Points on a hilly landscape, in no order, each with its height.
A ball rolls from a point to whichever of its 2 nearest points has the largest drop for the distance, and stops where none of them is lower. Distance is the straight distance between rows; heights are no part of it.
Veken h=371: [122 113 131 107  91 128  87 172 131 129  86 187  48 150 152  66 151 124
  91 185 138  76 100 137 110]
bage h=516: [139 153 153  83 127  83  92 138 159  88  97 156 135 125 156 138 139  90
 108 155 104 109 101 117 109]
Luro h=277: [ 88 108 104  98 174 109 151 146 136 196 143  73 112 200 115 113  94 115
 165  91 157 147 115 125  65]
Mopel h=400: [151 143 167 135 130 107 104 141 135  62 159 142 178 128 153 196 147 125
 132 138 104 110 155 150 126]
lalen h=213: [131 141  92 169 100 170 137 135 118 157 127 141  59  92 118 130 141 156
 143  94 112  82 110 127 156]
Vadi h=464: [100 127 149 139 145 130  76 114 114 224 114  88 147 155 147 155 121 113
 147 129 139 135 155 164 118]
tefe h=526: [139 155 120 128 145 155  84  75 128 121 141 134 148 153 110 120  82 134
 156 102 124 166 137 126 202]
Rul h=393: [160 125 143 143  92  98 121 177 151  93 130 154 122 112 116 167 200  97
 120 162 133 104  96 165 133]
ripar h=478: [ 68 132 118 131 129 186 115 115  81 128  80 101 118 134 103 109 118 133
 156 146 123 124 135 118 162]
ket h=511: [132 161  98 123 108 156  73 124 121 115 139 185  63 164 128  94 102 116
 145 101 124  86  96 144 165]
fonap h=351: [130 148 172 177 116 165 115 114 124 150 115 162 175 108 154 185 156 144
 116 144  93 126 154 134 146]
Vaf h=349: [ 86 151 108 129 159 183  99 105 123 161 130 128 105 162 140 142  70 147
 124 114 139 106 153 177  92]
nomot h=585: [159 142 130 164  77 134  89 131 169 162 170 184  84  97  74 105 151 181
 140  75 123  93  91 146 170]
Vapu h=468: [ 78 109  92 119 161 162 112 147  79 122 153 104  83 171 122  78  76 132
 139  88 143  97 133 156  93]
tiz h=460: [142 110 154 159 147 121  85  88 137 142 121 119 207 111 138 129 125 146
 160 148 164 176 185 188 171]
ludef h=525: [161 167 110 119 125  90 175  95 130 119 126 148 145  33 150 154  87 118
 124 126 114 145 121  96 156]
padaz h=535: [107 117 133 121 149  35 173 147 171  81 106 100 168  98 146 116 134 124
  96 153 133 105 158  68  92]
bak h=365: [163 120 153 122 116 136 100 136 135  65 154 150 174 131 129 152 149 138
 138 114  92 129 112 148 118]
naz h=168: [ 92 129 146 120 157  96 137 123 107 161  88 102 204 134 137 156  86 124
 168 143 169 174 188 171 107]
Didun h=153: [122 142 115 113 107 163  99 117 137 115 115 125  94 184 125 121 160 114
 128  98 147 118 146 141 115]
popev h=687: [170 160 156 182 136 110 107 103 154 135 149 190 173  98 130 177 129 141
 135 168  82 112 107 170 198]
Lavo h=333: [139 156 141 134  71 109 151 123 194 109  84 153  94  87 125 168 163 117
 150 157  87 100 109 126 140]
penos h=644: [146 137 107 156 130 175 108 152  92 104 171 181 108 138  96 131 129 151
 108 108 115  93  79 169 153]
durod h=465: [117 150 136 172  98 197  73 126 118 178 122 205  72 142 145 140 127 148
 117 101 108  89 127 141 145]
Neluv h=395: [166 144 119 123  88  96 172 112 157  68  94 138 115  75 124 145 139 116
 163 163 104 128 112 118 173]
Let h=467: [ 98 119 142 103 122  66 126 112 150 132 164  80  84 182 162 143 135  75
 139 177 102  92 149 122 111]
Robaz h=453: [152 150 125 137  98 122 200 130 129  64  74 168 124 100 106 140 147 108
 138 172 145 141 111  98 185]
godo h=486: [173 111 155 128 136  89 102  96 140 105 140 105 213 110 156 135 124 138
 183 128 159 167 193 166 136]
Gir h=455: [122  88 118 118 138 103 161 175  99  89 150  58 127 113 112 125 156 118
 106 123 126 143 121  95 117]
Dolab h=456: [131 142 119 142 132 112 129  85 114 152 127 102 150 112 153 167 121 112
 142 111 176 174 185 124 164]
lifo h=619: [166 142 140 154 114 118 138 146  75 102 126 145 185 100 123 153 182 125
 125 139 157 157 131 131 205]
dinu h=509: [ 86 113 133 128 125 189  92 121  90 130 124  97  99 114 116  99  87 134
 157 122  81 117 112 111 134]
lovuz h=546: [ 97 148 110 109 153 110 122 120 125 166 123 136 213  81 139 126  68 125
  83  76 145 125 117  94  95]
kob h=396: [ 94 134 136 132 152 181 106 137  78 123 136 138 167 153 125 159 124 135
 102 101 146 151 135 133 120]
lepom h=45: [167 138 163 147 143 113 138 178 169  64 142 189 138 119 108 162 116  70
 150 154  65 137  56 114 121]
forok h=488: [157 157 108 115 120 116 120 145 152 131 114 168  82  72 151 155 126 107
  99 130 112  91  61 141 118]
silam h=512: [131 118 137 141 116 131 152 153 113  99 138 103 125  71 129 178 134 122
 135 146  86 113 117 133 130]
Gefed h=527: [117 110 135 123 123 163  79 137  93 217 160 137  80 154 180  91 119 130
 139 142 110  87 140 170  81]
dazun h=420: [114 110 122 121 134 134 154 101 130 173 138  55 120 161 133 140 155 138
 169 139 111 112 134 158  94]
duza h=517: [136 112 110 168 122 139 121 125  97 199 129  67 129 139 111 116 166 145
 152 105 173 163 156 147 162]
zuna h=188: [127 133 168 140 126 155 127 167 121  86 147 182 128 132 122 169 110  97
 137 121  50 149  80  82 137]
tuga h=297: [ 49 133 129  99 166 150 116 134 105 153  94 106 145 153 129 132  84 119
 119 134 140 117 145 145  82]
kel h=281: [134 158  78 102 144 126 140 140 119 128 133 110  84 121 135 138 136 127
  83  73 177 119 124 107 119]
zel h=487: [143 138 113 147 139 108 171 107 136 109 173 133 139  44 134 181  68 139
 125 120  88 137 119 108 165]
gama h=361: [ 92 134 133 108 113 176 101 139 100 113 167 171  81 161 146 131  68 103
 118 110 101 115 140 105 111]
gigeg h=284: [113 110 106 106 141  47 146 112 149 181 133  53 194 125 125 114  75 100
 176 108 157 148 163 148 100]
kavod h=480: [136 120 125 149 107 141 190 100 111 137 121  86 120  77 137 154 134 148
 150 141 102 125 159 131 139]
tegez h=380: [174 142 124 146 130 159 173  90  92 102 111 182 202 110 126 115 138 173
 125 130 161 148 142 160 145]
Gidu h=391: [138  85 143 138 104  91 134 160 190  76 107 130  43 137 113 122 128 104
  95 184  97 138 113 100  99]
deka h=286: [171 122 131 121  92 120  95 130 148 164 153  86  80 136 142 127 179 108
 139  83 115 122 133 122 111]
naded h=503: [101 139 120 167 120 180  67 128  98 193 104 158  65 150 139  89 131 129
 140  93 132  90 133 131 122]
tomi h=439: [ 98 122 135 132 142  69 177 123 121 132 142  67 182 131 137 159 112  88
 171 123 157 152 192  83 109]
losem h=573: [150 125  86 126 157 164  85  95 144 130 142 128 140 124 117  97  87 188
 137  76 157 136 136 192 125]
risu h=334: [ 77 141 151 123 127 121 125 138 139 118 121 110 130 130 137 165 114  83
 111  99 109 137 153  45 108]
pap h=461: [ 84 117  94 129 166 137 125 139 126 179  86  79  81 230 109  82 136 125
 184 139 163 122 115 166 107]
Keva h=143: [ 89 123 158 126  95 138 123 123 144  92  97 102 153 183 118 150 174 113
 160 161 123 127 173 152 122]
Fam h=355: [146 131 145 108 113 136 137 184 171  90 118 205  56 128 136 136 106  83
  82 138 113 141  78  85  94]
Bosi h=454: [143 127 123 147 152 135 142 106 145 122 190 129 140  84 139 191  95 162
  87  89 112 136 154 138 129]
fev h=376: [102  92 133 131 144 141 126 175 104 122 129 116  60 213 134 108 157 111
  79 154 148 129 133  98  98]
faz h=443: [ 97 111 110 125 160 128 168 130 120 180  65  71 115 191 118  82 178 138
 163 151 165 159 115 130 103]
Loga h=282: [185 180 103 159 122 155 163 104 121 135 136 193 154 129  82  98 128 181
 124 116 123 126 104 147 196]
sopus h=569: [119 119 136 141  78 145  98 127 117 122 159 139  63 151 134 176 131 100
 149 145  93 103 141 126 177]
ruza h=434: [135 133 122 148 156 147 130 101 137 156 175 121 156 105 150 181 124 170
  83 111 156 129 168 175 119]
zudir h=572: [112 146 110 117 168 133 124  97 121 157 105 130 180  79 125  97  60 154
 122  81 164 161 133 106 125]
Soli h=237: [103 103 135 137 164 125 143 122 109 193  74  99 179 112 111 139  64 146
 157 107 160 200 172 154 102]
pezo h=568: [131 131 131 123  89 138  91 172 114 105 143 209  82 138 100  83 128 115
 140 168 119  85  40 156 163]
resi h=158: [107 110 135 154  77 151 163 166 136 145 133 147  28 155 119 124 152 127
 119 177  98  71 119 135 113]
Lalun h=406: [ 94  90 110 122 155 131 131 190  95 129 153 124  40 204 151  51 118 128
  76 153 146 115 130 108  86]
zanav h=339: [ 82 116 136 126 140 105 116 132 125 190 178  78 144 141 137 153  92  94
 129  87 128 132 144  93  83]
nodad h=328: [ 73 128 104  97 150 108 175  93 166 130 129  77  84 200 126 120  99 119
 139 147 126 118 156 112  78]
nam h=441: [101 155 113 108 112 134 113  91  96 111  61 118 145 124 114 103 138 130
 153 165 145 127 129 138 174]
gon h=571: [143 131 130 171  88 162 101 108 157 145 166 186 125 135  72 104 155 202
 141  82 133 116 116 150 188]
viba h=73: [171  91 147 169 139 170 140  76 161 143 157 167 153 103 120 100 116 164
 141 128 138 197 176 113 227]
kuviz h=497: [161  74 122 142 141 120 137 124 108 186 138  49 152  93 132 104 150 148
 156  89 167 181 158 136 125]
Fiku h=450: [125 120 124 147 136 135 202  86 118 189 111  76 141  97 150 147 153 162
 165 151 118 127 161 148  95]
guzaf h=344: [ 65 129 105 101 152 126 109 134 101 103 110  90 114 172 118 106 124 120
  96 156 165 117 133 132 115]
teg h=300: [ 70 125  92  84 152  96 126 152 154 166 140  90 125 209 105 100  77  93
 138  87 180 125 135 149  55]
gezo h=534: [ 74 136 120 136 122 175  86 108 115 182  78 130  81 157 128  69 113 127
 173 140 117  80 128 165 111]
Dusak h=280: [149 164 144 115 105 149 125 111 129  68 117 183 176 182  84 112 148 133
 151 138  86 123  94 136 169]
ferig h=597: [121 150 116 102 137 136 133  84 137 166  77 116 133  64 141 100  90 144
 135  94 123 146 129  92 107]
fazuz h=493: [137 158 134 135 135 136 111  74 117 127 101 133 170 126 132 136  92 113
 159 113 152 193 167 105 190]
tapap h=397: [106 152 117 120 134 164  86 100 104 137 152 156 111 132 153 139  98 144
  96 137 131  78 131 189 112]
vifu h=336: [132 153  84 106 146 144 163 129 107 143  99 114 141 113 132 117 140 156
 104  88 192 141 146 147  97]
mos h=276: [116 113 111 105 141  88 131 175 143  68 143 113  80  88 110 138  98  94
  98 151 115 118  70  94 134]
gup h=367: [133  91 120 130 140 104 128  95 152 140 181  85 178  87 129 127  67 141
 150  91 152 175 171 131 135]
Rok h=550: [137 124 130 145 169 161  84 103 131 107 201 144 162 137 113 139  70 149
 117  88 106 172 134 128 183]
napat h=331: [ 85 135 142 128 127 176 145 135 116 146  80 120  87 139 135 138 154 126
 108 130  96 123 136  89  99]
barok h=430: [154 128 127 147  83 125 174 156 126 118 119 126 130 112 113 153 217 144
 116 139 154 100 124 164 133]
valas h=471: [132 100 152 112 139  77 111 161 161  56 104 147 124  98 138 121 129 113
  80 201 105 109  78 118  88]
kunaz h=368: [119 131 125 101 138 103  89 106 141 148 192 118 145 144 153 154  96 117
  99  92 144 109 151 172  73]
Maver h=409: [120 113 142 100 150  67 154 148 138 144 125  65 118 148 158 126 184 102
 101 160 140 111 122 103  83]
kasuk h=521: [101 138 132 131 157 108 110 130 115 163 166 141 170  68 139 158  72 125
  70  90 116 115 116  94 129]
vilo h=492: [125 123 131 159 116 155 158 151 101  88 117 141 141  73 104 161 135 146
 125 165 103 105  87 153 156]
Vir h=459: [ 99 126 129  90 129 125  93 149  98 119 160 152  83 150 168 128 106 101
  87 176 130  87 127 162 114]
Lupal h=438: [105 131 149 129 150  92 120 133 120  66 156 103 214 124 133 162 123 122
 157 129 127 125 169 122 111]
meb h=567: [169 129 133 151 161 146  96 143 111 101 203 141 166 126 107 142 113 141
 106 107  98 162  95 119 177]
vodi h=403: [ 58 101 130  98 148  71 120 141 122 155 149 101 129 174 145  93 100  90
  78 162 141 100 132  97  74]
damu h=304: [ 95 104 119 110 164  98 137 147 115 197 170  62 102 174 141 118 121  94
 135 108 136 128 101  89  77]
Bod h=273: [118 126 144 149 121 153 137 186 157  94  92 223  71 139 105 125 125 101
  98 175 109 135  51  99 123]
Midim h=293: [110 109 134 141 138 169 111  98 118 154 115 100 155 112 117 128  82 161
 159 113 120 171 158 155 119]
Nisig h=116: [139  98 126 133 125 149 208 108 114 166  83  70 138 135 110 110 114 142
 201 111 149 187 180 138 105]
toze h=412: [ 74 141 131 125 126 166 124 111 137 189 103 102  76 210 136 152 125 103
 160 134 115 127 164 135 104]
Suf h=540: [138 144 129 129  98 120 112 169 120  91 132 170 139 129  75 116 155 128
 144 172 117  96  43 159 185]
kemob h=202: [101 117 150 113 120 115 162 104 152  68  86  84 137 155 129 122 148 138
 160 179 105 132 184 127 109]
kevo h=437: [117  82 142 100 150  70 146 143 125 146 179  59 124 137 150 125 156 107
 139 161  95 100 105 129  60]
nabin h=305: [173 122 145 142  84 139 150  88 106 133  95 157 156  74 119  98 144 153
 159 120 130 163 136 108 185]
Vazi h=431: [163 140 139 167  90 131 139 188 140 101 141 171 113 112  97 180 192 102
 125 118 132 136  71 129 155]
dobi h=245: [143  83 151 155 142 181 142  81 146 143 106 138 172  93 120 116  70 159
 170 113 140 207 193 147 144]
zesi h=599: [136 143 123 114 156 123 124 116 113 154  98 144 194 113 125 118  77 119
 118  70 219 199 161 115 117]
vunus h=398: [147  91 127 145 189 146 121 107 168 141 200 126 182  80 137 123  96 164
 109  95 157 190 171 134 158]
dozaf h=125: [147 145  92 151 122 161 136 110 136 149 126 146  91  60 115 137  96 163
 122 118  97 106  83 136 171]
rof h=366: [194 145 165 168 103 117 116 136 150 109 179 178 178 152  76 124 155 156
 150 113  83 142  96 149 194]
Gazul h=155: [160 131 115 106 121 138 139 170 141  92  84 152 113 116 122 117 184 138
  80 106 151 119  80 117 108]
Rifur h=428: [ 41 102 121 116 148  66 155 151 135 102 145 103 153 143 125 106  99 111
  45 166 136  85 124  99  79]
Leraz h=229: [200 152  86 162 143 161 154  99 128 135 137 172 138  84 110  89 126 190
 120  93 142 149 108 120 195]
bopuv h=388: [100 144 110  96 152 133 119 129  96  68 107 124 160 141 111 107 119 129
 105 150 145 120 105 122 152]
Sofaf h=231: [151 127 147 121  72 151  99 147 138 150 125 150  77 141 130 122 168 122
 130 105 106  97 115 129 103]
sal h=452: [160 122 126 115  92 136 132 133 138 123 141 121 139 134 134 148 193 156
 118 116 132  93 135 194  92]
Puf h=469: [126 135 140 120 141 119 153 110 112  80 117 130 198 105 142 147 105 138
 139 126 130 143 162 112 117]
rogok h=607: [165 120 143 167 102 166  83 145 138 160 167 200  90 111 105 134 132 144
 128 100  86 129  79 120 175]
Dum h=354: [113 115 124  93 130 123 125 139 134 176 120 115  44 188 165  79 135 109
 130 150 115 105 131 116  68]
Lede h=570: [192 117 119 144  91  95 128 100 131 122 163 104 137  69 133 136 152 149
 152 132 126 130 144 153 186]
lik h=470: [ 79 108 135 123 150  89 185 136  99 126  97  55 179 152 127 119 124 102
 142 158 172 160 179 100 111]
sagin h=402: [175 115 109 145 114 160 152  81 134 145 131 142 154  94 124 106 143 187
 132 110 181 148 167 173 151]
Navav h=269: [ 98 138 128 123 115 160 144 145 147  89  78 145  75 140 111 131 142 129
 101 149 108 112 116  91 130]
Malos h=643: [109 135  97  98 142 122 175 128 144 137  70  91  91 109 134  85 159 151
  95 157 128 105 118 110  90]
Dof h=379: [ 61 132 152 117 154 129 131 141 139 141  83 106  97 158 129 127 110  95
  84 149 124 140 155  48  97]
suk h=283: [130 125 167 113 118 164 110 171 107  98 165 205 111 154 147 154  94  96
 100 143  81 129 105 109 118]
gofal h=435: [145 167  98  97 140 125 118 125 109  79 117 146 131 143 117 122 118 109
 121 123 136 131  92 102 183]
sadeg h=392: [135 109 142 148 133  95 207  96 102 138 125  90 162  88 156 141  98 114
 178 128 150 163 210  94 104]
bil h=294: [152 145 108 105 161 136 152 115 118 103 137 152 176  73 122 117  82 166
 114  96  92 140  89 107 124]
modo h=458: [ 80 113 120  83 148  78 118 146 129  83 162 114 185 109 120 118  90 104
  82 127 127  84 108 107  90]
zimiz h=151: [179 159  90 127 145 177 120 111 124 121  96 166 136 122 124  88 132 176
 119  61 156 144 106 123 134]
Duni h=329: [152 163 103  85 126  87 121 141 136 112 135 112 125 128 154 151 156  95
  74  84 178 133 128 103 113]
Nopo h=356: [ 62 110 131 108 169  83 167 118 165 143 147  79 124 238 137 134 136 114
 118 165 158 139 143 121  69]
detad h=382: [163 168 136 109 117 109  67  90 160 131 151 145 116 136 155 169 127 105
 115 101 119 124 132 128 132]
kuga h=338: [138 148 125 131  67 138 145 117 122 147  63 150 119  82 106  98 174 160
 149 131 126 110 116 108 161]
Gil h=499: [127 124 161 138 110  98 112 132 133 110 100  84 137 126 152 155 171  95
 161 139 102 147 174  73 146]
ses h=475: [144  93 129 123 135 106 149 145 101 117 154  46 156 101 124 123 148 119
 148  88 131 163 150 103 109]
Zor h=346: [135 120 133 126 123  89 133 173 143  95 150 136  86 131 147 174 166  99
  84 188 141  85 104 158 118]
Rir h=401: [126 134 127 106 155 116 117 109 138 140 148 125 200 110 146 153 110 153
 102  94 164 134 162 176  71]
fegud h=171: [107 156 137 148 111 146 133 167 135 127  82 193  86 125 106 156 159 107
 101 166 124 111  82 112 150]
fafi h=357: [123 149 163 128 154 169  84 133  93 117 162 183 162 171 138 162 104 114
  86 102 114 144 118 121 129]
peva h=322: [176  89 163 159 117 121 172  85  98 108 122 125 168  74 151 122 114 122
 190 114 143 185 190  86 134]
segon h=537: [ 95 103 126  99 131 133 111 118 104 110 164  69 139 120 114 110  75 115
 159 111 100 128 126 128 107]
bot h=416: [ 96 145 122 146 121 208 110 128 113 135 141 193  62 147 147 142  83 139
 123 103  96 101 137 123 126]
fonar h=474: [131 182  97 130 129 148  97 123  96 129 120 176  97 161 112 113 119 118
 132 113 123 108  79 111 199]
divo h=440: [ 83 106 103  94 159 135 124 178  85 142 180 127  71 177 155  65  81 108
 110 127 145  99 137 127  72]
tokom h=462: [158 119 151 190 107 141 135 161 118 125 149 161 165  54 110 174 164 160
 129 140 106 124  90 147 181]
koge h=415: [126 147 108 122 146  94 162 108 126 190 112  68 128 136 148 137 147 111
 139 116 181 149 176 127 113]
bapa h=375: [ 63 104 118 120 167  65 157 121 160 153 158 111 111 234 136  86  96 128
  84 175 157 124 130 104  65]
vodo h=404: [114  86 141 132 138 116 133 146 138 100 105  89  92 203 117  90 173 140
  85 164 127 143 138 112  75]
labiv h=374: [ 75 123 139 141 108 193 136 131 113 161  93 132  57 194 127 128 155 116
 136 138 107 108 161 102 104]
Rer h=594: [179 141 104 119 130 109  92 103  95 121 152 112 150  81 131 107 143 147
 128 134 165 125 102 163 197]
suta h=399: [117 113 120 103 143 146 136 160 110 136 151 144  86 103 145 133 108 137
  75 119 111  86 101 127  60]
Lav h=253: [112 118 145 103 141  94 168 116 158  91  96  75 178 141 148 124 136 126
 176 142 119 137 185 112  61]
Paze h=519: [209 126 160 154 144 102 107  85 154  99 164 162 218 118 146 123 137 146
 172 130 127 162 161 140 181]
taze h=337: [113 122 121 140 131 112 160 150 164  59  71 135  81 118 114 128 126 143
  69 182 114 138 109  85 128]
vufoz h=622: [100 147 103 117 153 121  93  96 113 210 117  93 108 101 147 115  92 125
 122  95 136 114 123 109 110]
molu h=444: [138 142 113  89 123 114 143 125 144 139 122 125 101  87 159 145 124 146
  88 122 108  78 104 155  70]
Motos h=541: [122 138 105 143 109 183  56 102 112 107 155 152 105 172 101  91 113 150
 159  90 133 108 124 166 163]
Pip h=433: [139  86 140 122 103 116 123 168 114  86 133  74 119 150 108 119 204 111
 122 144 132 130 129 126 130]
Luko h=627: [161 118 108 147 122 155  95 183  92 112 179 162  72 106 119 116 116 129
 111 104 128 103  60 148 139]
ler h=422: [114  97 138 129 138 122 178 130 141 143 102  64 107 214 116  99 205 144
 147 147 140 155 120 115  96]
vafin h=220: [114 144  80 106 142 144 121 145 127 103 125 131  52 173 138  92 134 110
  99  83 164 105 139 120 104]
vof h=189: [117  99 107 112 165 118 229 117 117 175 119  63 146 137 124 114 115 144
 187 114 148 159 131 125  64]
numob h=370: [235 138 140 157 136  87 117 113 156 140 141 167 173  60 128 112 148 145
 140 138 110 151  94 130 188]
Kuvuv h=463: [167 139 126 118 117 131 122 107 149 151 112 104 149 151 149 153 186 149
 128  93 175 139 170 179  90]
guzes h=49: [168 172 109 118 123 160 119 126 122 111 106 184 141 146 121 125 182 150
  96  91 150 117  91 139 137]
mozi h=559: [144 137  86 119 126 167  68  94 134 110 128 126 102 153 105  80 107 157
 158  66 155 100 121 187 114]
kab h=332: [156 130 126 140 115 150  79  99 146 168 142 106 106 118 134 142 134 131
 120  79 127 145 147 121 149]
tamir h=212: [196 108 152 160 129 139 170  71 100 129 132 171 162  82 129 108 109 137
 150 124 136 183 155  97 188]
zivof h=30: [118 113 100 128 105 167 177 105  95 134  82  78 117 132 101  93 128 139
 181 105 161 169 171 117 140]
mezo h=418: [216 145 136 171 111 102 150 153 144 133 143 173 175  67  94 132 162 136
 142 137 118 148  60 146 187]
repuf h=560: [160 167 119  81 134  80 121 105 145 112  81 145 170  84 164 126 149 129
 111 142 134 116 108 132 116]
vor h=508: [151 153 139 142 140 133 174 167 136  69  77 169 155 102 104 130 136 117
 132 176  95 149  71  92 164]
zon h=278: [126 147  97 143  95 155 152 130 124 166  79 128  78 108 112  97 178 157
 133 106 143  83 126 117 136]
nivut h=348: [119 129 112 103 154 164 119 137 103  96 144 147 140 101 122 111  90 159
  97  82 112 109  91 126  94]
sav h=208: [103 146 164 119  73 151 122 110 145  75 100 163 135 184 103 136 169 132
 151 157  98 112 138 138 146]
Lesaf h=227: [161 127 118  93 117 132  96 191 131  89 133 177  90 151 125 107 170 113
  77 111 154 104  72 142 105]
Kuv h=394: [120 125 172 171 143 167  74  95 135 163 131 149 170 132 132 168 139 153
 124 127 114 149 148 149 166]
zit h=659: [162 140 177 165 112 119  96 143 129 130 152 198 139 122 113 162 133  99
 146 177  66 113  74 139 176]
Fetug h=335: [ 91 147  92  90 150 124  93 132 137 155 149 116 147 157 124 124  69 106
 105  65 184 120 144 147  81]
litab h=538: [114 128 150 133  96 132 105 114 125 133 121 106  86 125 142 169 124  80
 154 147  70 116 151  97 154]
Gakal h=432: [132 108 169 137 166 127  44  99 156 164 125 124 203 120 141 132 106 139
 142 122 135 182 157 157 162]
pumav h=496: [110 118 153 142 112 162  82 123  96 208 142 115 102 149 158 143 147 115
 134 150 110 100 150 153 108]
Kozik h=298: [ 91 101 123  83 141 107 156 109 177 126 116  71 142 165 115 109  98 121
 164 125 109 130 146 136  51]
sot h=279: [106 164 150 162  89 151 123 126 115 170  93 168 125 117 123 176 181 134
 117 147 118  96 117 120 171]
soze h=549: [206 124 131 156  86 100 139  77 154  89 157 154 165  89 127 136 139 156
 168 133 134 146 170 150 189]
mek h=327: [115 119 108 126 145  77 158  93 122 168 146  80 174 103 114 124  46 117
 160 105 196 172 186 138 124]
Sifa h=170: [159  94 154 136 161 167 115  75 203 166 119 160 165  89 139  96 106 168
 153 119 143 204 170 122 175]
Menom h=274: [115 140 157 129 133 153 113 142 107 109 124 137 149 127 130 159 124 110
 129  92  85 166 126  53 140]
Zir h=445: [166 127 105 123 147 123 138 113 155 201 134  79 129 156 137 143 161 147
 136  73 174 162 161 165  82]
litun h=238: [114  96  86 104 160  90 172 135 124 191 148  47 162 132 113  91  95 134
 171  81 159 151 119 127  74]
riseg h=372: [145 138  89 128 123 153 154  94  98 154  91 118 146 108 122 108 137 168
 129 119 191 124 161 183 134]
ker h=242: [ 55 125 153 104 165 108 153 121 124 152  91  87 188 155 141 149 113 121
 133 163 140 126 163 164  69]
neb h=254: [134 123 140 137  90 112 165 146 170 152 103 124  54 118 138 163 178 108
 120 169  87  84 114 133 106]
ratif h=498: [100 119 145  81 111  89 107 138 124 127 180 127  86 161 176 118  94  84
 121 184 102  94 147 132  94]
radi h=326: [162 141 149 145 101 159  94  97 143  86 152 177 175 171 100 126 150 146
 150 102  93 141 117 160 162]
ganib h=299: [129 111 137  88  99 129  87 147 139 135 114 141  55 140 152  85 137 108
 120 138 109 101 109 112 106]
fira h=192: [138 149 130 121 146 101 146 166 154  58 150 159 120  87 128 178  91  84
 114 154 112 116  69 120 124]
muz h=436: [147  91 152 114 108  98 126 169 178  74  94 120  89  97 128 110 154 117
 121 169  77 105  81 121  87]
Vulan h=221: [169 160 129 130 142 154 118 106 143 137 127 167 142  84 129 144 108 158
 121 104  80 139  90 107 150]
ripum h=504: [112 118 116 119  94 104 176 128 123  76  90 101 128 126  99  98 178 152
 131 196 150 107 135 145 158]
Nud h=378: [123 148 123 101 143  79 123 119 144 166 120  87 125 149 160 151 158  90
 110 123 148 112 147 110  92]
gop h=390: [118 111 101 111 127 136 136 120 115 157 155  79  58 176 139  96 146 123
 159 135 110  88 111 136  92]
Minuv h=630: [181 131 154 157 117 130  59 135 142 156 175 198 126 106 123 128 114 127
 120 140  76 121  56 148 170]
fufo h=369: [ 57 135 140 115 126  94 116 140 130 147 137 106 173 155 121 149  95  72
 112  90 154 140 159  67 109]
zav h=598: [163 168 121 106 133 122 131 107 104 135  65 154 158  74 152 123 147 123
 111 141 143 134 110 103 162]
Tenag h=500: [135 132 123 122  99 105 176 139 144  27  82 147 137 149 108 128 167 137
 115 174 134 145 137 115 169]
vivev h=600: [125 115 111 140  91 145  96 192  99 138 157 177  39 115 134  90 116 115
 127 158 128  71  85 166 142]
Bal h=236: [ 89  96 135 159 109 144 168 187 119 112 135 121  39 156 113 155 154 106
  98 195 104 104 123 129 124]
nivib h=595: [127 124 117 142  86 142 106 156 102  91 167 126  84 142  99 154 146 101
 139 130 118 112 108 139 191]
pimaf h=591: [190 127 130 154 153 112 145 149  88  84 180 138 192  79 126 152 137 142
 123 115 134 157 110 128 179]
pape h=295: [108  84 142 130 120  95 144 198 117  98 169 106  64 141 137 151 139  89
  99 198 105 100 113 133 111]
vib h=330: [168 164 125 156 111 151 194 107 102 102 117 199 174 128  85 138 140 174
 135 149 126 126 122 155 188]
zuga h=340: [116 109 127 116 142 110 127 173  94 168 176 101  85 191 158 133 157  98
  94 121 153 120 140 122  84]
zef h=427: [150 144 144 105 123  84  93 103 164 104 149 113 158 111 155 161 121 105
 148  84 105 137 159  99 121]
zevu h=513: [149 173 106 146 131 137 109 154  93 132 113 179 143 125  82 104 144 130
 128 151 124 100  45 137 203]
Zal h=429: [109  92 145 129  99 125 105 181 129 103 116 180  54 168 142  71 126 121
  76 211 120 125 125 124 111]
Nikan h=479: [132 105 117 123  90 120 161 115 114 141  85  82 140 117 114  79 178 156
 167 158 144 117 140 156 127]
Pirod h=510: [115 122 135 112 140  80 200 121 123  70 102 119 194  67 148 126 100 125
 124 144 137 130 163  75  96]
Rodi h=457: [148  93 136 109  83 114 138 132 122  88  94  65 142 108 107  85 181 131
 170 132 115 140 137 122 135]
fakar h=623: [ 90 156  98  80 156 121 156 111 146 141  56 106 124 106 138  89 107 128
 105 126 148 118 131  89  87]
von h=442: [ 80 128 156 131 137 151 105 124 111 181 107  86 130 197 124 158 134  87
 157 142 134 159 163 138 114]
mupug h=491: [104 156 128 112 152  80 124 135 120 110 182 158 193  93 136 153  75  96
  81 116 117  92  92  99 135]
lepuz h=505: [124 116 135 127 148  42 144 163 172  41 118 110 135  96 135 146 124 117
  92 187 116 117 128  98 100]
Lutov h=466: [181 135 155 148 100  95 107 132 151 102 122 116 139 102 145 165 163 103
 159 104  95 150 148  86 155]
tuzes h=561: [126 118 116 173 111 193  88 101 153 143 158 149 134 158  88 117 130 183
 144  81 140 147 150 160 179]
Feko h=296: [186 125 145 150 155 126 114  91 158 138 145 148 168  53 153 129 111 166
 120 123  90 158 120 107 170]

Call two points neighbours if one is among the 2 nearest of the other. Go from one point of each pair to the other, from neighbour to neighbour, staying as low as possible. Name the highest point that can't be avoided.
Vulan / viba -> kuga
Luro / zuna -> fufo
Navav / zuna -> Fam
tamir / naz -> Midim
Didun / guzes -> sagin

Where does a ball stop that starts at each point below?
Rer -> fegud
Rifur -> Keva
nivib -> Sofaf
Pirod -> Keva
vivev -> naz
tuzes -> naz
mozi -> naz
